Each scene shows the same named points in several views. A view is turned or mirrored, shifted and resized as a whole, has a little noise and may leave points out.
(in the rows, 128 means zero)

Scene 1
View 1
depo: [103 106 109 114 104 147 130 104 116 108 119  87 140 151 127 103 121 128
 158 129 111 140 101 156 143 159  92 105  95 151 122 101 105 155  98  97
 114]
Lugi: [102 113  98 107 112 132 133 130 119 124 143 109 131 152 135  90 119 141
 163 124 105 148 108 168 139 147  83 106  97 127 103 114 110 148 103  87
 131]
buk: [108 101  97 120 130 144 136 110 127 147 144 116 135 151 121 117 125 139
 156 124 117 156  97 136 138 140 116 146 139 134 138 131 133 143  69 116
 140]
mina: [ 78  94 124 125  91 170 122  71 140 117  93  57 160 157 128 113 113 107
 141 145 115 150 120 135 150 190 107 109  79 202 176  91  94 140  90 114
 113]
vud: [123 103  98 114 129 141 143 120  97 114 144 118 120 141 122 104 138 150
 173 107 120 145  87 153 130 123 104 128 140 105 101 126 146 169  74  96
 131]
nor: [102  90 113 127 119 166 135  84 118 127 121  88 140 147 119 119 132 130
 155 121 128 158 103 128 138 151 124 142 137 154 158 120 143 155  61 119
 133]
nif: [110  82 116 136 126 174 137  65 114 124 112  86 140 144 108 133 142 128
 154 121 135 155  92 114 134 148 137 156 153 161 170 122 153 161  46 131
 126]
lufo: [119 104 106 109 114 146 141 114  86  92 127 100 125 139 128  92 136 143
 174 108 118 139  94 164 133 135  92 105 119 114  94 110 136 179  90  84
 118]
reb: [ 96 110 107 112 102 141 127 111 130 119 123  90 142 158 131 101 112 129
 153 135 106 144 107 157 145 162  87 101  86 155 126 101  94 144 106  96
 118]
moda: [102 104 106 115 114 146 132 107 124 128 129  99 137 153 127 106 121 132
 155 128 113 148 102 148 140 153 101 120 111 146 131 114 115 148  86 106
 127]
Nupif: [127  87 112 140 127 168 134  63 104 108 105  93 138 145  97 154 141 125
 156 123 131 140  64 112 134 142 133 147 152 153 154 109 140 171  52 130
 101]
nabo: [ 82  88 115 111 118 171 146 104 112 127 138  79 134 135 147  67 139 143
 163 104 135 177 149 154 135 152 118 137 138 144 154 139 174 156  62  99
 172]
View 2
nif: [123 118 161 123 120 152  76 107 101 146  91 159 103 166 150 126 155  94
 120  94 130 143  92  95 108 130 116 105  75 113 105 120 160 121  99 122
 104]
depo: [166 129 110 111 135 147 119 120  99 147 110 118  54 165 149 143 119 120
  99  98 100 118 118 121  90 142 125 109 129 112  95 118 136 133  93 112
 128]
nabo: [118 122  98 131 169 172  91 113 103 163  61 139 105 174 159 166 140 121
 121 106 107 131 104 100  93 178 100  84  84 121  92 111 134 137  96 116
  77]
mina: [169 132 132 125 120 145 101 132 106 128  89 138  80 187 125 108  85 131
  94 120 109 125 110 109  78 136 169 106 108  98  73 128 154 142  64 118
 138]
lufo: [147 134 104 111 139 152 111 104  89 159 115 107  49 153 177 174 152 105
 101  74  91 113 117 125  99 155  89 116 127 125 103 105 122 122 115 107
 116]
Nupif: [133 122 172 117 102 145  77 102  95 141 115 151  85 159 157 122 162  84
 113  81 127 139  94 100 109 113 116 121  88 115 110 118 158 115 107 121
 123]
nor: [136 117 138 119 134 156  92 112 101 150  90 150  92 168 148 135 142 106
 117  99 122 135  99 102 103 137 116 100  92 112 103 120 152 130  97 120
 104]
buk: [149 104 127 104 151 150 117 114 107 156 103 146  74 156 145 138 151 105
 128 100 130 136 106 107 107 129 100  94 114 115 124 128 153 133 105 123
  97]
Lugi: [169 118  87 103 162 152 138 119 101 160 109 113  46 155 154 161 128 120
 110  98 101 115 125 126  94 151 103  98 142 118 109 119 131 137 104 112
 110]
moda: [159 117 114 109 145 150 118 118 102 153 104 129  64 161 148 142 130 115
 112 101 112 125 113 115  95 140 116 101 121 114 107 122 144 135  96 116
 112]
vud: [139 119 112 106 149 154 115  99  94 167 114 122  58 147 174 172 169  97
 120  76 107 124 112 118 108 147  76 107 120 128 121 112 132 121 122 114
  99]
View 3
Nupif: [116  86 136 125 170 147 117 109 126 127 110 128 138 157 105 119 142 159
 129 119 126 147 119 112 114 133 136 102 136 146 100 133  83 106 123 127
 141]
nabo: [ 91 140 138  53 145 141 131 107  85 106 136 155 134 181 109 123 151 160
  84 140  98 143 103  99 156 124 128 129 152 124 123 120 108 103 132 116
 137]
reb: [138 128 159  75 175 152 149 124  82 112 134 138 117 135 129 128 132 125
 110 101  93 140 152 109 139 113 137 131 174 136 114 128  98 114 100 128
 111]
buk: [119 127 159  94 169 153 123 108  93 131 124 160 125 171 104 125 161 155
 113 110 119 157 138 108 139 124 136 111 161 136 109 139  90 113 113 124
 120]
depo: [139 124 159  81 176 154 139 120  91 112 136 138 118 133 131 126 132 128
 114 110 101 138 151 113 133 119 131 126 166 132 116 129  96 112 104 118
 119]
nif: [100  97 130 108 158 143 124 107 113 124 109 136 142 173  99 118 146 168
 115 121 119 149 105 104 127 128 139 107 141 147 103 131  91 103 131 133
 139]
Lugi: [136 146 171  65 177 157 133 118  82 111 145 155 112 143 131 128 146 129
 107 115 103 143 157 112 144 120 127 128 171 121 122 131  98 115 101 105
 117]
nor: [108 112 140  93 161 144 130 110 100 122 118 141 134 168 105 122 146 158
 108 118 111 148 116 105 135 124 138 115 151 141 106 130  95 106 123 129
 131]
moda: [127 127 157  82 171 151 134 116  90 117 130 147 122 150 119 125 144 139
 110 112 105 145 142 109 139 119 135 122 164 133 114 131  96 113 109 123
 119]
vud: [124 135 169  78 174 157 105 106 104 115 143 159 119 156 121 128 158 149
 114 138 125 148 143 118 133 137 115 112 147 116 121 132  92 110 113  89
 137]
lufo: [133 131 164  72 175 155 118 113 105 101 147 142 117 135 138 127 138 132
 112 140 112 138 144 119 129 135 112 121 147 113 124 123  95 108 111  89
 139]
View 4
nif: [169  86 108 125 103 112 129 157 117 157 146 142 141 118  93 133 125 105
 148 118 149 111 108 137 132 125 144 127 122 126 150 105 124 162 170 159
 112]
nabo: [173 102  99 145 144 108  98 162 125 164 166 136 139 139  77 112 130  94
 121 102 138 145 150 163 135 138 148 153 108 113 173 119 107 182 174 146
 121]
lufo: [137 122  88 116 156 118 143 128 126 180 163 124 130 135  89 140 160  84
 147 100 145 128 129 162 140 148 156 150  75 110 155 132  83 145 146 146
 143]
nor: [167  94 105 125 118 107 128 155 118 155 151 140 134 124  95 127 130  96
 137 109 152 122 120 141 139 133 145 140 111 122 153 114 125 160 159 152
 122]
mina: [188  61 123 121 108  94 133 158 107 132 130 118 117 139 119 124 142  73
 120 113 153 144 108 152 155 126 151 174 108 130 158 127 153 136 115 130
 144]
reb: [160 102 103 117 149  97 144 138 118 147 150 127 113 138 109 128 149  71
 124  92 159 143 124 150 162 150 149 166  83 117 152 136 128 138 117 131
 150]
moda: [159 109 101 121 143 102 138 143 121 154 155 136 120 131 100 128 141  84
 130  97 156 132 125 144 153 147 146 152  91 117 151 128 123 149 137 142
 136]
buk: [157 118 100 123 139 102 136 147 123 153 159 152 126 121  95 125 126  97
 136  94 163 121 124 126 152 153 137 132 102 119 144 117 129 159 153 151
 121]
Nupif: [157  90 107 109  99 118 150 146 116 163 142 139 137 114  98 146 135 103
 163 120 154 100  96 131 133 125 147 121 113 128 142 105 117 145 160 162
 118]
depo: [157 102 103 115 142 104 144 137 119 155 149 125 118 136 104 133 153  75
 132  98 153 136 121 152 154 145 151 161  84 117 152 133 118 138 124 136
 148]
vud: [136 133  87 120 157 117 140 131 130 178 170 142 133 124  83 136 144  94
 148  94 151 121 132 146 142 153 149 133  83 109 148 123  89 156 160 154
 130]

Which points are out of place in each view (at most two, in the order of its rows)? Write none if all are in place.
view 1 | buk
view 2 | none
view 3 | depo
view 4 | none

Scene 2
View 1
mus: [118 151 129 136 148 107 141 172 134 142 127 134 148 148 136 105 101 107
 130 133 127 136 154 130 133 140 144 164 127 116 109  81 135 138 145 130
 134]
Vamib: [122 158 162 156 177 125 180 158 126 113 128  95 157 121 177 108  41 105
 191  82 128 171  73  86 190 102 140 190  84 140  54  25 207 124 185 153
 143]
fero: [116 147 160 178 162 113 158 184 126 140 110 106 143 129 168 106  78 102
 166  94 129 152 109 112 138 112 139 194  90 144  82  65 164 138 161 140
 162]
Vozu: [116 131 119 162 124  96 142 182 141 166 109 134 126 145 144 106 131 100
 119 143 114 131 164 128 115 110 130 177 118 133 116 103  97 155 126 133
 156]
fuv: [117 156 161 160 173 118 153 176 119 124 118 111 157 137 158 105  68 108
 164  92 137 154 115 120 142 129 147 185 100 129  84  59 174 132 163 138
 148]
vumab: [111 150 148 147 155 102 121 190 110 140 115 135 167 180 121 116 111 114
 121 102 155 132 204 170  56 171 162 165 118 110 127 108 117 146 118 104
 138]
tafi: [118 159 131 106 160 118 165 137 121 109 144 119 185 163 134 127  64 116
 149  97 145 159 160 125 144 145 161 156 112 111  85  51 160 138 144 128
 112]
zak: [118 144 141 161 151 108 158 172 131 141 115 115 142 134 161 107  89 103
 153 109 124 149 126 111 145 111 135 184 100 137  89  68 150 144 152 141
 153]
viv: [120 149 119 120 144 112 166 144 138 126 137 122 159 143 146 117  80 109
 145 123 122 154 137 106 170 119 143 165 115 122  86  53 148 139 151 141
 123]
Bilof: [117 145 141 158 152 109 154 173 130 141 117 117 144 139 157 106  90 103
 150 113 125 147 128 117 140 116 139 182 106 135  92  71 149 142 153 140
 150]
tezo: [118 152 188 189 185 119 168 183 108 118 108  88 161 132 176 113  48 104
 194  52 149 169  96 112 129 114 147 204  65 150  60  49 197 136 167 139
 165]
Bag: [120 128  92 153 104  92 141 179 165 182 110 147 101 130 148  94 151  94
 102 189  86 119 155 110 150  94 116 170 139 132 125 105  82 154 133 150
 155]
nur: [120 158 115 109 149 115 161 144 142 125 144 127 157 142 142 109  77 111
 141 137 117 151 130 105 185 129 147 155 131 112  90  50 155 130 161 142
 114]
kozer: [121 116  77 109 101  99 211 100 156 133 134 110 155 144 157 143  97 105
 137 127 108 168 160  81 182  52 122 174  84 145  62  51 107 173 120 154
 125]
nedi: [117 128 158 214 144 100 156 201 134 166  88 105 114 119 184  97 106  91
 162 104 117 143 108 106 124  78 118 212  76 164  85  87 136 153 148 149
 192]
View 2
zak: [146 145 128  87 120  94 115 153  97 121 129 105 129 100 132 137 143 159
 162 135 154 126 135 141 124 159 118 106 113 100 128  91 166 180 138 116
 121]
nur: [131 141 144 111 107 107 124 200 130 116 136 107 107 118 111 138 164 152
 118 127 146 120 129 151 148 172 107 114 119 108 135  84 157 164 124 107
  86]
mus: [129 145 127 101 115 103 117 164 113 128 128 104 112 121 114 127 140 150
 138 140 143 127 127 143 138 140 118 115 108 110 130  97 152 169 142 113
 122]
viv: [143 151 138  99 111  98 119 181 115 113 131 100 113 107 118 136 158 159
 140 127 140 120 136 141 136 170 113 112 116 107 133  78 161 169 123 112
  99]
Bilof: [143 142 128  92 121  97 112 156  99 124 129 109 126 106 127 136 144 157
 159 134 155 120 129 141 126 159 115 111 114  98 127  93 162 179 137 117
 120]
tafi: [138 161 138  99  92  93 132 193 125 107 134  97 101 106 127 139 152 165
 127 144 112 144 155 137 153 159 130  94 103 125 125  69 158 164 133 106
  94]
fuv: [147 140 126  85 114  96 125 161 102 117 138 118 130  89 149 150 143 167
 159 146 153 137 141 145 133 170 123  88 116 101 119  92 172 188 151 116
 108]
fero: [154 140 126  81 124  92 114 148  90 120 131 113 136  90 146 144 142 165
 173 136 164 125 135 144 120 170 116  97 118  93 123  93 174 191 143 121
 119]
Vamib: [169 133 141  79 117  92 129 184 104 102 146 124 140  67 166 170 168 180
 167 131 169 125 148 151 126 220 110  81 137  87 120  79 194 196 132 117
  70]
nedi: [158 139 118  73 145  90  92 112  66 131 119 108 151  93 136 134 136 157
 203 123 185 105 123 139  94 162 108 120 123  78 129 104 173 196 135 128
 149]
Vozu: [128 151 120 100 129 100  93 133  95 140 113  92 116 135  94 107 133 138
 155 128 151 108 114 136 121 120 111 140 103 104 138 100 141 166 131 117
 154]
Bag: [118 138 127 116 140 115  83 143 104 148 113  93 116 154  65 103 145 123
 143 108 174  80  90 144 117 123  88 166 114  90 150 114 135 161 116 117
 151]
vumab: [118 166 110  95 101  92 121 134 102 135 118  93 104 133 115 110 105 148
 141 169 107 157 139 124 145  84 148 104  73 135 122  94 135 163 167 113
 162]
View 3
fero: [ 97 115 156 114 100  81 161  86 185  90 145 123 107 111 106 146 104 166
  80 153 138 142  53 164  43 136 153 204 107 129 170  70  58 172 157  86
 154]
Bag: [118 111 146  94 192 187 163 133  94 134 103 100 137 128 185  95 179 154
 114  85 147 178  93 127  97 218 121 161 142  72 190  47  57 132 119 132
 131]
nur: [108 157 171 118 165  89 180 177 144  83 107 116 137 127 121 180 103 181
 138 140 129 119  83 195  81 146 178 153 124 156 192 106  63 166 109 142
 141]
Vamib: [104 135 165 123  94  40 183 117 202  60 155 103 118 100  73 212  33 180
  84 185 137 135  40 222  33 110 193 225  99 166 204  96  37 178 163  76
 143]
viv: [108 148 165 114 141  97 183 153 167  99 119 116 105 129 118 172 109 176
 118 152 132 125  65 185  75 143 168 171 117 141 184  96  67 168 125 142
 148]
zak: [103 123 157 112 122  99 168 108 169 101 134 120 107 116 118 146 116 166
  92 146 137 142  58 165  57 150 152 191 113 122 174  72  63 167 144 109
 149]
Vozu: [106 116 151 101 158 155 162 112 137 133 114 123 105 133 159  93 183 154
 106 110 139 152  79 119  84 185 121 162 129  85 158  50  80 155 125 136
 150]
nedi: [105  85 140 100  99 126 161  54 178 118 159 102  96 104 124 114 123 155
  43 139 153 184  39 142  39 166 127 234 108  81 181  30  44 153 179  67
 144]
fuv: [ 91 130 165 119 107  59 156  99 182  76 138 138 116 110 100 152  99 170
  97 156 132 120  63 172  42 125 165 185 106 148 162  82  71 182 141  91
 156]
tezo: [ 88 117 157 119  57  35 161  62 230  75 166 137  83 104  71 165  74 170
  64 188 133 126  32 183  19  99 165 224  90 151 157  76  67 191 175  68
 164]
kozer: [148 151 152 110 161 171 243 201 181 157 117  69  38 150 133 202 120 183
 106 168 137 159  38 192 117 166 161 198 130 104 222  87  48 154 145 210
 137]
tafi: [ 95 166 176 125 134  65 181 159 186  92 111 149  91 139 105 171 121 182
 141 163 116  86  75 182  78 116 174 148 114 171 150 116  97 192 108 165
 165]
View 4
kozer: [203 120 127 130 174 139  44 134 140  88 175 149  62 117 143 110 178 160
 175 115 107  69  85 146  80 150  73 131 131 146 142 163 132 141 159 120
 136]
tafi: [162 112 149 108 130 138  81 141 142 127 108 120 112 139 106 141 171 145
 144 151 136 111  57 113  93  94 105 164 139  99 181 116 104 111 120 113
 136]
nur: [149 113 121 124 136 132  50 135 136 139 119 129  73 133 110 106 168 137
 148 151 150 126  69 102  78  94 108 154 131 124 153 129 123 120 146 119
 145]
vumab: [114 135 114  94 120 120 142 137 104 150  70  94 130 139  98 191 151 156
  89 145 135 143 105 157 131 132  68 122 154 101 185 156  85 118  83 110
 141]
tezo: [184 143 145 119 156 151  84 116 196 134  46 111 142 156 188 186 213  93
 156 154 168 113  98 118 118  48 120 156 123  62 147 127 160 159 111 111
 106]
fuv: [159 134 125 119 145 140  79 122 164 144  72 114 113 147 149 154 191 113
 144 152 162 127  91 114 105  72 111 150 129  90 149 133 140 145 121 116
 125]
zak: [158 137 111 123 152 136  74 121 154 136  90 120  96 138 152 148 184 120
 142 143 153 123 106 130 101  98  95 132 127 108 139 153 142 149 132 119
 129]
Vamib: [193 130 142 133 160 152  42 118 196 129  82 130 104 148 179 135 212  94
 180 156 169 106  74  94  88  45 134 168 116  83 137 118 167 153 145 118
 115]
mus: [135 130 106 117 137 127  83 129 128 145  93 115  91 136 120 139 167 137
 126 146 150 138  95 125 100 110  89 132 136 116 153 150 120 131 128 119
 143]
fero: [162 144 115 124 155 137  77 116 166 139  70 115 106 144 169 159 197 109
 146 145 159 124 108 126 108  81 102 136 127  96 135 148 153 158 127 119
 122]
Bilof: [153 135 110 121 147 133  76 123 147 138  87 118  93 138 147 148 182 122
 139 142 154 128 104 129 102  99  95 132 130 109 141 155 140 145 130 117
 132]
View 5
Bilof: [137 113 133  97 117 162 146  91 150 166 164 146 115 123 122 153 104 131
 111  94 128 162 149 129 132 147 130 104 137 137 131 122 138 117  96 149
 118]
nedi: [156 110 125  79 117 157 170  89 145 149 174 153  87 107 114 185 116 160
 160 120 144 194 125 134 152 135 165 121 137 151 132 151 111  92  95 166
 144]
mus: [127 117 138  96 119 155 136  98 154 171 155 142 125 119 119 147 109 120
 104  96 129 157 161 138 131 149 114  99 138 141 129 106 142 127  95 139
 109]
Bag: [138 135 185  54  95 133 155 114 172 146 121 173 113 115 147 169  94 120
 160 126 125 183 168 172 146 111 122  87 152 160 134  80 112 124 102 114
  83]
Vozu: [143 124 163  80 122 139 145 102 176 157 146 170 119 105 128 157 112 116
 141 114 144 178 163 155 131 134 123 108 154 160 128 101 113 124  87 133
 102]
kozer: [184 116 173  91  90 186 160  67 148 133 168 196 117 143 178 132  41 134
 121  60 106 153 157 110  88 118 149  76 155 117 138 123 128 111  95 139
  76]
zak: [142 111 126  96 115 166 151  88 143 164 169 142 109 122 119 159 102 141
 116  95 129 166 142 126 136 145 139 104 134 135 133 130 137 110 100 154
 124]
nur: [126 112 136  95  99 173 138  94 134 171 153 131 125 143 134 140  80 123
  82  75 102 138 161 125 127 139 115  75 127 119 137 102 164 128 113 136
  96]
tezo: [148  91  80 121 131 185 153  70 126 173 205 119  99 125  96 160 119 162
  99  83 136 163 118  95 136 168 158 123 121 121 130 174 147  96  96 189
 164]
vumab: [126 117 140 122 163 138 109  99 195 190 160 155 151  93  98 124 146  85
  91  98 166 158 179 145 111 177  89 132 157 168 115  99 130 143  63 140
 113]
viv: [141 110 133 102 109 174 144  86 139 166 166 144 122 134 132 140  85 129
  95  77 115 148 153 120 120 143 128  88 133 122 134 119 150 121 103 147
 107]
tafi: [135 105 124 123 127 177 126  82 146 181 173 137 138 132 125 119  94 112
  64  63 121 133 163 110 104 165 110  96 136 122 128 116 161 133  92 148
 107]
fuv: [132 103 104 108 123 172 145  87 134 176 177 122 114 126 105 154 114 142
  96  88 127 156 139 117 138 158 134 108 124 126 131 139 152 113 102 163
 137]

Which points are out of place in each view (at most two, in the order of its rows)? Write none if all are in place.
view 1 | mus, viv
view 2 | zak
view 3 | Bag
view 4 | tezo
view 5 | Bilof, vumab

Scene 3
View 1
Dum: [142 152 128 127  97 108 147  99 124  90 145  88  97 110 114 137 137 115
 170 119 119 169 158 160 157 148 121 165  71 151 146  95 157 147 151 101
 139]
bufi: [152 176 131 129  78 157 156 104 125 124 151 145 110 140 100 170 167 104
 139 146 100 127 129 120 165 176  98 201  97 136 193 141 118 132 185 130
 145]
Pigu: [132 149 114 128 108  94 153  79 104  98 118  99 108 142  85 150 163 128
 141 134 111 171 122 152 156 126 114 174  76 152 147 123 172 143 166 104
 119]
biv: [145 160 132 123  84 125 153  91 136 112 157 108  94 125 107 114 132 102
 133 142 106 138 144 139 155 153 118 166  92 151 160 121 147 136 159 101
 129]
losa: [129 160 117 138 105 101 174  70  92  95 113  86  96 158  89 142 170 121
 126 133 107 168 138 157 154 133 117 174  75 149 152 129 182 142 173 109
 117]
Fedis: [130 117 114  97 103  78 118  68 140 137 137 137 123 132  57 112 132 127
 104 174 100 145  59 127 151  87 110 160 114 168 133 143 158 127 156  87
 100]
gama: [159 138 138  95  73 136 107 118 176 137 189 156 119  88 103 130 109 101
 159 158 108 124 107 116 162 150 105 169 111 152 161 113  99 128 153 100
 143]
Kab: [120 150 123 119  88  79 179  33 139 122 139  84  73 161  85  14 111  90
  31 179  91 119 122 134 135 102 131 123 116 171 128 147 202 122 144  73
  78]
Gipog: [156 133 136 106  90 118 100 131 156 101 174 121 114  67 117 163 115 122
 220 118 127 168 141 151 164 153 113 168  73 150 145  77 114 149 142  98
 159]
vimak: [140 145 127 115  91 105 140  89 140 111 152 108  99 114 100 112 125 110
 137 143 111 147 130 143 153 133 120 157  93 157 144 113 152 139 148  91
 125]
Mon: [139 147 124 116  94 112 139  83 131 121 142 126 111 132  84 134 147 116
 126 152 104 146 107 132 155 130 109 173  98 152 156 133 148 134 165 105
 121]
Lipap: [154 153 136 112  78 137 128 116 151 119 173 133 107 101 112 142 126 104
 167 141 111 137 135 131 161 165 110 174  94 146 165 108 114 136 158 108
 149]
View 2
vimak: [112 136 152 135 127 151 143 121 132 137 118 142 111 132 122 120 122 128
 148 109 166 136 138 164 146 130 128 110 139 109 131 150 143 118 146 126
 107]
gama: [ 90 150 177 144 104 141 111 125 115 119 140 108 118 136 144 140 142 118
 132 151 160 109 101 131 124 124 113 120 149  96 134 144 151 127 163 107
 134]
Dum: [125 124 141 110 129 163 148 128 123 130 126 138 121 137 110  99 116 142
 146 102 183 144 128 192 143 117 143 105 146 122 132 158 130 127 131 129
 122]
bufi: [114 108 169 114  78 130 118  99 130 129 123 119 136 133 129 118 137 143
 111 125 162 153  94 157 134 145  98 141 159 145 110 146 132 116 132 149
 164]
Gipog: [107 142 152 108 125 173 129 150  96 104 158 107 124 145 124 104 128 135
 146 140 194 107  96 178 122  94 155  97 155 100 146 159 135 141 144  95
 141]
Mon: [104 124 168 130 111 141 138 106 135 138 118 144 119 139 131 116 135 123
 135 115 169 149 134 164 145 133 108 125 148 111 117 139 131 105 136 137
 107]
Lipap: [111 132 156 129 106 143 123 123 123 125 131 114 122 129 128 126 129 136
 133 127 162 125 104 153 131 131 124 119 148 120 129 151 146 130 150 123
 146]
losa: [129 104 144 105 119 151 160 106 144 146 103 163 122 138 109  94 119 141
 138  85 177 174 147 198 157 137 123 118 147 135 111 148 119 102 116 155
 108]
biv: [120 128 147 131 117 143 137 116 134 139 114 133 118 125 118 124 119 138
 141 108 158 140 128 161 143 142 124 116 139 126 126 152 146 124 147 135
 129]
Kab: [116 148 146 181 146 128 165  94 178 179  65 185  85 111 118 151 108 115
 163  75 127 153 202 142 172 176 107 117 110 106 119 139 162 100 161 152
  48]
Pigu: [117 112 156 109 121 157 154 111 135 138 116 157 123 144 116  94 128 130
 139  97 186 166 143 195 152 124 122 117 149 121 115 143 117 100 119 144
 103]
View 3
Mon: [146 120  87 122 136 142 168 135 146 144 123 147 134 133 132 142 141 101
 105 126 147 119 135 118 133 104 117 123 133 137 166 109 103 118 158 112
 115]
biv: [134 146  91 124 137 138 163 162 149 140 122 152 140 123 128 141 130 108
 107 125 134 125 143 120 123 135 127 134 125 140 176 107 119 130 156 101
 101]
Pigu: [149 113 100 110 146 168 169 113 156 140 128 154 131 111 136 153 115  79
 111 112 131 119 143 127 120  92 127 129 117 147 164 128 105 127 170 100
 124]
vimak: [126 132  89 125 130 148 157 153 131 147 125 152 144 122 127 138 129 105
 110 117 141 137 137 127 121 116 126 132 123 130 185 108 107 121 161 110
 111]
losa: [149 115 103 104 155 162 166 119 166 129 126 151 127 108 148 153 103  80
 114 113 123 104 153 126 110 100 131 135 111 155 161 130 108 140 179  91
 112]
Fedis: [133  82  77 125 122 140 156 116 118 148 124 134 132 152 139 122 150 115
 108 130 174 120 127 125 132  63 108 113 139 114 176 103  74 107 177 139
 126]
Kab: [ 92  82  80 115 138 112 112 161 110  99 115 112 132 155 182  98 106 156
 127 146 164  82 158 128  76  92 123 131 116 115 185  89  64 149 223 131
  71]
bufi: [172 156  85 125 145 126 190 152 181 147 119 154 128 136 121 154 158  99
  94 135 135 106 138 104 149 146 114 123 144 154 150 107 136 120 125  99
 102]
Dum: [138 142 102 116 138 170 165 143 146 151 128 165 145  99 121 155 116  80
 111 104 122 146 140 128 123 118 136 139 115 142 183 124 119 127 157  94
 120]
gama: [137 156  76 145 113 124 174 171 129 170 122 156 149 147  98 137 179 118
  92 128 157 153 118 111 157 136 111 122 151 120 184  91 123 100 118 121
 112]
Gipog: [135 169  92 136 116 172 178 160 129 183 132 180 161 101  82 160 148  78
 100  96 132 193 117 129 153 133 130 138 131 130 201 114 135 100 117 100
 136]
View 4
Fedis: [139 149 147 145 137 110 118 130 130 139 127 162 136  93 188 120 210 179
 121  96 126  75 103 132 176 159 124 151 162 178 139  86 139 132 109 127
 108]
vimak: [114 124 142 157 172  90 101 127 141 128 131 161 122  89 160 122 147 163
 124 106 116 115  93 129 141 147 108 145 132 139 120 120 143 139  99 143
 111]
Mon: [112 144 120 152 160 107 107 131 123 133 129 148 126  85 153 123 158 170
 135 109 115  91  93 120 148 152 108 144 140 146 124 108 141 132 112 125
 108]
Dum: [109 126 129 149 203  98  87 117 144 129 126 146 116  79 152 126 125 147
 140 134 129 122  89 146 134 144 102 132 117 119 118 138 142 127 102 146
  93]
losa: [ 96 150 104 135 179 102  96 123 140 136 112 143 126  61 163 127 143 157
 161 143 124 121  58 148 129 141 119 144 106 134 134  97 148 137 123 122
  73]
Lipap: [106 121 123 173 178  97 101 133 118 126 143 148 116  96 126 122 126 164
 122  99 105 100 110  98 133 146  86 137 137 122 101 143 141 130  99 141
 130]
bufi: [ 84 147  77 160 168 113 109 136  92 136 138 127 119  80 107 123 120 171
 149 112  95  78  93  83 126 149  85 141 133 122 104 125 142 124 124 113
 118]
Kab: [106 129 163 151 103  62 130 155 162 125 113 202 140  87 207 122 196 193
 119  81  92 150  39 134 129 132 154 174 115 179 145  44 157 195 101 134
 106]
gama: [122 116 139 181 166 104 110 134 109 125 156 153 117 111 128 119 143 171
 105  80 102  78 136  85 152 157  81 135 164 136  96 149 134 124  92 145
 151]
Pigu: [109 152 114 133 184 106  94 117 138 141 115 140 126  66 172 127 157 157
 153 140 133 106  74 155 145 149 118 141 122 141 136 102 144 126 116 126
  74]
View 5
gama: [143 150 140 158 134 107 147 139 126 126 140 144 100 180 172 187 106 151
  65 127  86 125  80 172 142 127 121 155 169 100  88  92 172  99 158 107
 113]
Gipog: [127  93 156 186 100 110 149 164 127 101 120 153 110 201 176 193  87 155
  82  93 105 150  96 158 147 141 112 121 139 103  86 115 200 103 117 116
 119]
Mon: [133 144 152 136 109 106 145 148 130 143 166 133 133 166 150 182 124 148
 123 120 120 135  91 166 141 137 129 153 126 132 107 117 121 122 162 113
 114]
Kab: [170 193 202  84 118 130 125 153 121 157 191  79  99 167 162 184 124 121
 171 154  94 184 111 126 158 131 131 188 103 150 154  64  42 148 189 125
 100]
bufi: [126 141 135 150  98  89 124 131 136 127 168 133 144 153 114 180 121 168
 100 122  90  94  78 191 141 130 157 165 128 128  59 138 150 118 152  97
 134]
Pigu: [121 118 161 139  84 108 143 160 133 139 169 134 150 170 142 183 124 150
 151 102 140 148 101 158 142 146 128 136  98 144 110 136 116 131 147 119
 118]
vimak: [140 135 171 142 103 114 138 156 125 127 156 124 114 180 161 187 107 144
 122 118 106 155 101 153 148 137 126 149 120 126 108 104 131 123 150 118
 114]
Dum: [126 106 173 156  79 111 135 166 127 113 153 128 130 186 151 187 102 154
 133  98 113 156 105 152 150 145 129 131  99 133  99 127 145 127 129 118
 122]
Fedis: [140 163 148 115 135 114 169 151 125 169 171 144 127 163 181 181 143 131
 132 128 150 154  92 157 133 139 105 152 147 129 143  96  95 115 187 120
  92]
biv: [141 140 169 142  98 109 125 150 128 122 160 115 117 176 144 186 106 149
 118 123  87 143  97 159 152 134 140 159 116 129  94 108 133 126 147 111
 123]
Lipap: [138 134 154 158 106 105 132 143 128 117 148 131 113 180 149 187 101 155
  90 120  82 128  88 169 149 133 135 155 136 115  79 110 163 113 144 108
 124]

Which points are out of place in each view (at most two, in the order of its rows)? Write none if all are in place.
view 1 | Dum, Lipap
view 2 | none
view 3 | Kab, bufi
view 4 | Pigu
view 5 | none
